The views of a scene show one set of named points, each view turned or mirrored, shifted and resized as a whole, with a little noise and some points left out.
In the rows, zero is written as 128.

Scene 1
View 1
lono: [123 102  84 139 176 131 162 133 139 122 157 152 130  96 108 136  73 110
 164 126 150 109]
tezar: [139  77 166 165 131 106 119  64 165 103 119 129  98 142 128 155 143 153
 101 166 131 108]
reku: [133  88 140 158 143 109 129  86 157 106 132 138 111 129 121 148 122 146
 119 150 138 108]
lir: [168  67  82 153 175 200 204 107 192 120 144 135 129 123 147 167 105  85
 172 185 147 139]
bope: [124  89 141 152 150 108 134  91 143 116 134 139 106 118 110 142 110 132
 126 145 136 103]
tozov: [146  79 152 168 131 111 120  69 175  95 122 132 108 146 136 157 143 162
 103 164 134 113]
bizab: [151  87 127 168 134 114 119  85 184  86 131 139 125 148 144 158 137 175
 110 153 141 120]
mebo: [143  96 120 164 136 102 112  94 173  85 137 145 129 141 135 151 127 181
 112 139 144 115]
Dev: [ 98  97 143 133 168 101 151 106 105 142 143 141  95  87  80 126  78  92
 147 130 136  87]
kab: [152  64 162 165 137 136 144  59 179 109 117 123  96 144 137 163 147 130
 111 187 129 118]
Nad: [144  71 163 163 137 122 136  64 168 109 120 126  97 140 129 157 140 135
 110 175 130 112]
Bedib: [130  91 123 151 155 119 142 100 152 113 140 142 115 117 117 144 106 130
 134 144 141 109]
pinem: [121  79 169 151 147 107 138  73 137 126 124 129  88 117 105 143 118 114
 120 161 129  98]
voge: [148  96  72 152 166 146 159 127 172 102 154 152 144 119 135 152  94 135
 156 138 154 126]
Mupe: [121 112  80 144 168 113 142 136 141 107 159 158 138 103 111 134  76 138
 154 113 153 109]
View 2
bope: [157 160  98 147 141 124 124 124 109 128 121 128 153 134 116 140 135 135
 117 119 113 138]
kab: [192 161  95 120 130 120 114 107 121 105 114 134 159 138 117 115 151 156
 113 166 145 173]
bizab: [166 155  97 136 152 120  86  95 145 109 108 119 147  99 129 135 132 151
 113 150 135 149]
voge: [153 105  90 138 139  92  77 116  96 133 116  99 168 124 119 181 114 142
 114 142 111 109]
Bedib: [158 145  96 144 139 115 111 122 104 129 120 121 158 133 117 151 130 137
 116 126 113 130]
Dev: [144 157  97 160 132 124 154 151  73 149 133 132 160 166 105 153 134 119
 120  86  89 118]
lono: [143 114  91 151 136 100 106 137  76 148 125 108 168 145 112 183 116 128
 117 111  94  99]
mebo: [154 156  99 146 157 122  88  97 146 115 109 117 143  94 130 143 126 144
 114 134 125 138]
tezar: [175 178  99 136 144 132 118 105 137 108 114 136 146 121 122 114 147 148
 114 141 135 167]
tozov: [174 170  99 134 147 127 105 100 141 107 111 130 147 112 125 121 141 150
 113 149 137 163]
reku: [164 162  97 142 143 125 114 113 124 119 116 128 150 123 120 133 137 142
 115 132 123 147]
pinem: [170 174  99 142 133 130 143 129 104 124 123 140 155 151 112 123 148 137
 118 121 119 154]
Mupe: [132 123  95 159 149 106  97 127  96 146 121 104 157 122 119 182 110 127
 117 104  92  96]
Nad: [182 168  98 130 135 126 121 111 122 110 117 136 155 136 118 118 148 149
 114 148 136 165]
lir: [192  84  83 106 111  76  80 123  65 125 119 104 191 165 108 173 129 156
 113 184 130 130]
View 3
Bedib: [127 102 131 104 160 127 126 182 142 107 101 128 114  98 145 109 125 179
 135 136 162 140]
lir: [ 95  67 115  52 235 100 123 217 120  98  84 170 107 105 111 236 193 162
 131 145 195 155]
mebo: [117 131 123 106 134 150  97 149 128 123 130 121 163 105 156 108 128 151
 135 136 161  74]
Dev: [145  78 155 122 162 113 155 208 161  93  74 113  60  85 142  56 101 223
 139 140 155 194]
pinem: [150 116 105 107 146 131 146 176 155 109 103 140 111 104 156  97  86 167
 116 116 142 191]
bope: [135 110 125 110 148 132 129 175 146 110 104 126 117  98 152  93 110 176
 131 130 154 148]
Mupe: [107  77 181 114 171 121 112 197 133 100  88  98  96  84 133  86 159 218
 161 164 184  91]
reku: [131 121 116 104 143 138 120 165 140 116 115 131 135 103 154 108 112 159
 127 127 154 130]
lono: [109  63 174 105 191 111 125 213 137  94  75 112  79  85 125 108 161 221
 156 162 186 128]
voge: [ 95  80 155  88 192 119 104 196 121 103  96 124 117  94 126 154 180 189
 151 160 192  89]
tozov: [131 143  90  96 133 150 112 147 137 125 134 143 166 114 161 128 105 129
 116 116 148 124]
bizab: [116 137 105  96 140 150  98 147 127 125 135 135 171 110 155 134 128 135
 127 128 160  86]
View 4
lono: [126  56 136  88 140 157 121 100 162 142 152 158  71  85  85 204  59 176
 155 164  49  76]
lir: [135 117 155  79 152 122  85  23 164  95 116 107 181 101 128 193  69 122
 170 147  57  77]
bope: [116 134 123 121 151 123 144 119 134 151 162 165  53 121 101 173 110 152
 159 161 126 100]
bizab: [ 99 165 160  93 168 131 159 134 120 131 120 140  89 122 144 190 168 139
 132 149 143 127]
Nad: [115 188 125 129 161  98 142 101 123 138 151 147  85 142 126 159 134 124
 165 152 158 111]
kab: [117 204 131 125 163  90 133  79 124 124 140 133 117 145 138 157 140 111
 167 148 160 110]
tozov: [104 186 142 114 167 112 157 125 116 136 136 146  81 136 138 172 161 130
 145 151 163 125]
reku: [110 148 133 114 157 123 150 124 129 145 149 156  65 124 117 177 131 146
 151 157 135 110]
Mupe: [114  60 146  81 146 168 139 133 153 149 143 165  51  83  92 213  89 184
 139 163  63  90]
tezar: [109 191 129 126 164 104 157 123 117 143 148 153  70 142 130 162 154 130
 154 154 169 120]
Dev: [133  92  91 138 137 125 129 107 151 169 198 186  19 114  61 166  49 169
 182 172  94  73]
voge: [115  86 164  69 153 158 125 100 153 122 119 136 109  87 119 212  99 160
 140 154  63  94]
Bedib: [117 121 133 107 152 131 137 112 139 143 151 155  69 113 105 184 105 154
 155 159 107  98]
View 5
reku: [138 111 114 104 115 176 132 145  89 131 118 117 107  88 115 161 132 131
 103 131 128 110]
bizab: [158 126  88  96 109 172 132 147  94 123 133 116 107  63 121 161 133 136
  92 107 143  74]
pinem: [124  89 154 110 111 186 134 148  76 136  97 118 121  94 112 166 135 132
 112 153  95 136]
lono: [116 113 119  98 175 150 131  91 144 121 150 122  91 166 139 139 129 126
 108 142 133 159]
tezar: [148 106 121 106  91 187 133 166  67 132 105 116 120  54 110 171 135 136
 101 127 116  90]
mebo: [148 131  75 103 111 168 128 152  92 131 133 115  91  76 111 158 128 129
  93 113 161  86]
Mupe: [116 126  89 104 166 148 126 106 135 130 153 121  74 159 124 140 123 119
 104 136 161 149]
tozov: [155 115 108 101  94 183 133 160  76 128 114 115 117  51 114 168 136 137
  96 118 124  78]
lir: [165 104 149  61 169 154 148  63 173  82 167 125 148 111 188 145 153 162
  96 102  77  96]
bope: [126 105 126 109 124 175 131 140  91 134 116 118 104 107 115 158 130 128
 107 143 122 132]
kab: [162  99 142  91  97 187 141 147  84 115 111 118 143  46 132 170 145 149
  99 119  87  79]
Bedib: [131 110 119 102 136 167 132 126 109 126 129 120 104 114 125 154 132 131
 105 135 125 127]
Dev: [ 94  88 156 119 150 172 130 122  99 142 108 121  97 161 111 152 127 118
 121 177 108 191]
voge: [144 127  95  85 164 149 134  92 152 109 166 122  99 131 150 142 133 136
  96 111 142 112]
Nad: [149  99 138 100  99 186 136 152  78 125 106 117 130  61 122 169 139 141
 103 128  98  96]
View 6
Bedib: [150 127 172 131 163 158 157 128 141 119 115 126  85 141 111  85 134 135
 117  94 109 138]
tezar: [132 130 186 133 128 172 131 134 126 148 108 152 130 155 118  73 110 139
 111 127 126 148]
lir: [144 105 174  75 192 145 138  78 103  91  89 131   7 133 100  44 125 131
  82  78  91 162]
mebo: [160 140 165 136 124 165 152 113 120 128 101 126 121 129 108 103 141 138
 109 118 145 147]
reku: [144 130 176 135 146 164 148 131 135 132 112 135 108 146 114  84 127 137
 115 109 120 141]
bizab: [153 136 171 126 121 167 140 105 109 131  95 136 118 133 109  90 131 139
 101 124 144 154]
kab: [123 120 191 113 138 169 119 120 112 142 100 160 105 158 116  50  99 139
  97 124 116 156]
voge: [170 126 157 113 171 148 166  92 123  92 100 108  49 118 100  94 154 132
 103  81 117 148]
pinem: [128 121 188 139 163 165 143 156 153 142 125 148 105 166 121  67 109 137
 124 103  95 134]
Nad: [127 123 189 124 140 169 128 132 126 143 108 154 111 158 118  61 106 139
 106 121 114 148]
tozov: [138 132 181 129 122 171 133 122 116 142 101 148 126 148 115  78 117 139
 105 127 133 151]
Mupe: [175 134 154 140 175 150 183 120 151  99 118  98  69 121 103 114 164 132
 126  74 115 131]
bope: [144 128 176 140 159 162 155 141 148 130 120 132 100 149 115  86 127 136
 123  98 108 135]

In a view up to two points have been moved. Name them for each view, in the order of its rows, or write -.
view 1 => Nad
view 2 => reku
view 3 => Bedib
view 4 => lono, kab
view 5 => bizab
view 6 => Mupe
